Each row is a point on a tangle of strands that fork and nearly touch. The rows are in no order.
In the rows, zero is written as 128.
Points whose rows are less than 86 apart are linked; no others are. Some points are linked to none.
<624>: [112 146 104 173 131 136 129  83 143 135  76 109  88  71  90  93 112 139
  86 147 122]
<181>: [116 176 124 152 126 138 154 137 139 172 108 104  73 102 101 196 116  92
  98  79  88]
<698>: [183  78 160 159 117 107 108 106 131  95 112 178 177 177 170  88 116 136
 213 164 165]
<457>: [137 151  91 108  87 119 134 133  52 105 112 100 100 137 156 154 109 128
 134 206 154]
<104>: [125 126 137 129 178 134 116 148  82 124 120 136 107 146 143 177 162 127
 136  89 128]
<310>: [ 79 145 129 131 146 101 138 126  98 132 139 118  83  92  80 116  93 157
 106 167  91]
<998>: [140 154 131 104 144 126 116 134 144 170 136 140  57 146 130 200 125 107
 113 101 127]
<860>: [150 117 118 147 115 148  97  94 191 129  86 142 146 115 127  56 119 127
 124 154 136]
<415>: [125 107 147 128 152  91  88 132  95 115 134 171 141 136 116  92  94 171
 165 195 116]
<700>: [128 144 140 129 144 150 150 149 135 132 118 110 146 127 135 177 176  92
 114  25 123]
<899>: [103 157 121 156 124 128 147  75 202 155 128 118 105  80  83  74 109 130
  89 109 110]
<382>: [114 122 126 119 113 116 144 147 118 102 154 115 145 120 116 102 116 139
 125 176 114]
<1123>: [155 146  92 105  62 138 151 129 114 121 128  85 105 159 160 167 133  98
 115 166 165]
<12>: [136 139 124 120 149 128 101 127 115 141 111 141  74 131 124 143 118 138
 117 156 135]
<446>: [111 129 150  75 155 124 114 142 139 160 178 152 122 139 108 170 128 124
 130  73 119]
<26>: [134 135  86 128  51 147 189 142  99 102 147  37 125 123 132 176 110 104
  86 153 129]
<694>: [142 101 154 102 137  98  99 137  83 124 173 169 118 190 176 147 135 154
 185 148 151]
<814>: [145 147  89 111  38 132 165 133 125 122 152  59 110 144 137 169 115 102
 100 166 146]
<149>: [109 129 143  64 158 108 110 121 161 168 204 168 132 130  97 123 115 143
 128  96 113]
<976>: [119 101 166 105 144  99 118 149 102 111 188 161 163 163 130 107 129 159
 167 151 123]
<820>: [115 111 131 132 193 135  81  99 153 158 106 182 150  90  86  74 127 150
 129 102 115]
<1065>: [135 143 114 152 136 161 122 135 125 123  65 100 114 104 128 151 150 106
  91 107 135]
<907>: [157  82 146 151 176 142  70 112 130 138  96 190 158 144 141  96 134 135
 165 114 150]
<983>: [163 115 135 108 116 128 103 132 141 128 132 159 108 168 166 132 130 128
 142 159 156]
<1022>: [174 117 126 134  73 113 115 111 143 104 104 149 164 151 158  76  89 132
 185 208 158]
<214>: [130 102 139 151 137 149 123 145 100  87 101 117 160 144 156 110 168 133
 138 132 146]
<705>: [100 151 100 116  95 116 170 133  75 117 140  78  79 112 113 168  87 136
 102 191 106]
<69>: [169 109 133 127 119 112  93 125 114 123 115 172 123 166 172 123 117 142
 165 177 164]
<506>: [115 133 139 103 123 144 149 143 182 141 170 108 179 106 106 128 149 108
 109  37 113]
<890>: [116  82 176 128 171 123 112 135 107 106 164 169 182 162 142 100 162 145
 174  90 138]
<471>: [104  93 158 155 148 118 145 159  58  68 147 124 179 146 132 105 154 158
 167 144 118]
<499>: [155 139 111 143 145 156 104 122 143 130  57 124  98 123 141 141 145 108
 100 125 151]
<1004>: [110 167 121 141 105 149 172 116 210 167 127  97 130  85  94 125 120  98
  89  63  89]
<947>: [180 103 143 149  81  93 124 108 114  83 103 155 178 167 182  89 112 137
 215 189 165]
<260>: [ 83 159 113 130 112 105 155 114  90 130 136 107  68  93 100 147  86 145
  96 190 103]
<116>: [111 141 124 150 123 140 175 166  95 100 125  63 137 109 119 188 139 106
 100  93  88]
<895>: [146  96 150 157 135  93 109 131  57  95 106 172 143 180 179 128 125 157
 210 170 153]
<409>: [124 133 131 100 169 127  95  95 170 188 143 176 106 100  97 121 115 133
 114  66 130]
<323>: [139 136  96 106  47 114 166 148  76  88 157  71 147 160 165 147 116 125
 131 195 150]
<529>: [129 116 145 121 202 135  89 138 101 140 110 162 111 130 121 161 148 138
 127  97 126]
<128>: [132 169 122 131 128 135 134 124 128 171 102 113  50 114 111 195 113  94
 101 111 117]
<787>: [146 151  76 119  71 133 143 132  65 110 106  83 104 147 175 168 128 106
 124 183 166]
<1038>: [ 86 157 128 143 133  98 135  88 140 154 141 134  60  88  84 102 103 155
 104 164 106]
<726>: [121 153 118 138 101 148 164 135 185 151 119  89 130 103 109 149 134  97
  88  71 107]
<216>: [101 184 133 148 123 130 157 147 162 196 133 118  90  96  98 194 103  79
 106  57  73]
<259>: [125 119 149 102 148 104 123 152  70 110 176 144 104 181 157 171 141 148
 164 145 141]
<1091>: [ 91 152 131 129 140 102 122  79 173 168 158 154  75  98  80  87  99 150
 108 142 117]
<277>: [133 116 136 101  78 125 144 133 187 109 176 122 170 151 130  69 111 134
 136 163 134]
<886>: [114 142 103 107  95 118 168 152  46  95 155  76 106 128 128 178 103 134
 115 190 112]
<901>: [137 137 123 127 149 130 113 145  85 127 111 127  79 146 149 183 140 126
 124 138 143]
<4>: [121 138 110 133 144 110 115 129  57 119 100 130  95 111 117 131 108 154
 131 214 130]
<431>: [130 112 136 155 178 153 118 141  89 108  91 122 127 140 159 156 184 121
 130  79 144]
<611>: [124 144 145 116 170 142 138 155 121 148 141 136 135 130 138 197 173 103
 126   7 118]
<508>: [117 148 112 158  89 160 187 141 169 120 119  53 142  78 104 147 117  94
  73  82  86]
<873>: [128 118 122 142 136 139 107  77 186 146  96 159 110 101 105  51 107 135
 123 158 138]
<561>: [138 146 104 126 125 116 102 134  56 106  87 135  93 135 152 141 109 136
 149 203 152]
<51>: [107 174 133 126 119 127 169 154 172 191 146 112 129  90 100 181 117  89
 107  31  79]
<838>: [111 130 114 150 169 127 108 103 128 142  83 145 100  86  95  99 112 147
 107 151 120]
<911>: [172 129 119  94  84 126 111 116 165 139 134 135  98 172 167 147 124 118
 129 156 175]
<653>: [111 141 118 149  95 154 187 166 135 111 134  46 153 102 118 168 139  98
  85  80  87]
<816>: [135 153 123 134 123 158 151 148 151 129 118  90 135 120 127 176 159  90
  99  58 117]
<180>: [143 114 124 131  70 110 155 142 106  77 144 102 177 148 151  83 109 135
 147 206 133]
<173>: [109 115 128 120 208 132  83 117 130 165 110 175 139  86  98 110 136 148
 123  80 121]
<1105>: [123 126 123 137 130 101  95 124  87 119 106 145 116 121 119  96  93 165
 140 222 122]
<32>: [154 136 114 107  90 141 131 125 178 147 133 110  95 147 140 152 131 107
 105 134 142]
<490>: [127 116 141 128 127 113 132 157  54  90 158 123 130 177 165 145 151 143
 162 154 141]
<933>: [124  97 165 131 144  88 109 150  89 102 160 168 169 153 130  98 115 164
 191 177 113]
<634>: [138 114 135 122 144 156 115 121 180 134 128 146 176 127 129  76 158 119
 127  75 138]
<161>: [ 97 142 132 109 130 136 154 128 193 144 173 124 176  92  82 101 134 127
 104  59  94]
<655>: [109 163 111 166 116 138 159  97 146 150  92  88  70  73  91 135 104 115
  76 126 107]
<220>: [151 133 118 140 150 151  92  99 170 150  67 147  95 112 128 114 137 122
 104 126 153]
<919>: [117 120 137 162 175 147 140 152  70  86  95  97 142 123 142 154 184 126
 117  87 125]
<755>: [109 128 124 143 147 144 154 159  75  86 110  76 141 115 126 159 156 124
 102 101 102]
<213>: [126 116 126 125 113 142 154 134 190 105 146 109 178 113 110  60 136 133
 109 118 113]
<716>: [153 112 114 130  77 117 132 125 146  93 120 122 167 148 159  73 119 123
 148 194 151]
<464>: [124 129 102 142  84 141 144 103 142 106 102  95 131 105 117  85 113 132
 100 179 129]
<474>: [123 101 145 113 129 140 122 127 171 112 150 135 192 133 122  65 150 128
 140 115 124]
<212>: [155 135 102 135  78  95 123 108  74 102  83 140 145 146 168 103  82 142
 177 232 158]
<799>: [154  86 123 142 177 162  68 110 151 146  83 181 155 131 143 103 153 128
 133  82 152]
<122>: [143 148 135  90 116 128 127 138 164 182 168 128  83 152 120 193 125 100
 107  87 128]
<688>: [109 126 146  87 139 114 119 115 179 162 183 163 131 121  92  90 112 149
 132 134 116]
<200>: [123 160 110 167 125 156 142 121 135 131  66  88 100  89 106 153 126 102
  79 108 106]
<1051>: [113 142 128 127 164 127 111 124 138 163 109 143  92 107 104 138 125 135
 107 118 115]
<743>: [147 109 113 154 117 155 121 121 161 103  90 122 166 116 129  76 142 113
 114 140 143]
<396>: [113 109 142 136 136 133 139 154  82  79 135 112 149 151 144 133 153 134
 140 143 129]
<782>: [139 119 119 118  56 116 159 139 100  78 151  94 166 166 172 120 125 134
 150 194 156]
<931>: [104 138 134  99 155 134 132 119 180 161 161 150 171  83  81  80 130 140
 117  61 105]
<530>: [126 113 132 142 209 135  85 133 113 140  91 165 133 109 114 128 153 153
 120  88 118]
<800>: [138  95 159  86 158 102  89 134 118 141 186 193 124 179 152 143 130 145
 165 112 148]
<80>: [140  94 135 156 151 151 110 133 103 105  94 126 139 158 171 129 181 122
 147 110 165]
<118>: [118 144 151 102 166 123 128 151 127 160 161 143 115 137 129 191 157 117
 128  46 121]
<872>: [ 98 132 135 112 148 100 111 103 160 158 166 163 109 109  82  76  95 158
 131 155 107]
<208>: [149 140 124 103  92 142 134 130 189 159 159 101  96 158 140 190 137  94
 111  96 143]
<265>: [126 113 120 115  77 134 159 125 183  92 163  97 174 126 120  60 120 128
 109 165 116]
<679>: [173 105 146 136 120  93 102 118  81 111 115 181 128 180 193 133 111 148
 204 184 157]
<842>: [169  67 146 152 147 126  87 106 126 124 113 206 165 167 164  93 126 144
 194 143 156]
<387>: [106 170 111 156 112 135 162  83 219 173 117 113 106  71  87 104 116 110
  80  60 101]
<377>: [110  99 162 106 148 116 115 146 117 119 177 154 176 156 123 105 150 145
 159 107 127]
<834>: [129 106 120 137 172 128  82  89 175 160 100 183 141 101 101  55 108 145
 132 132 123]
<21>: [106  76 179 156 155 115 140 144  70  90 162 144 171 169 159 111 171 151
 195 113 135]
<362>: [142 110 124 114 159 156  98 107 175 148  98 160 150 110 130 103 148 121
 119  72 148]
<335>: [121 136  98 115  74 116 169 155  48  86 156  59 127 141 149 172 120 125
 119 176 142]
<738>: [108 156 136 108 120 136 169 154 174 167 167 107 168  95  94 168 130  93
 108  25  90]

A fork is a point with three links. Follow the links from the first point to the second and name the forks in between, in order.
<653>, <834> -> <431> <104>
<755>, <457> -> <431> <396>
<1065>, <816> -> <104> <431> <726>
<1004>, <976> -> <726> <431> <396>
<21>, <655> -> <396> <431> <104>
<490>, <387> -> <396> <431> <726>
<149>, <755> -> <726>

Follow the links from the first point to the second, and from the first to the third. Name the last point that the two ways share.
<530>, <890>, <655> -> <104>
<490>, <834>, <220> -> <104>
<838>, <415>, <1004> -> <431>
<1051>, <890>, <872> -> <431>
<800>, <919>, <814> -> <396>
<816>, <800>, <1105> -> <396>
<1038>, <396>, <387> -> <726>
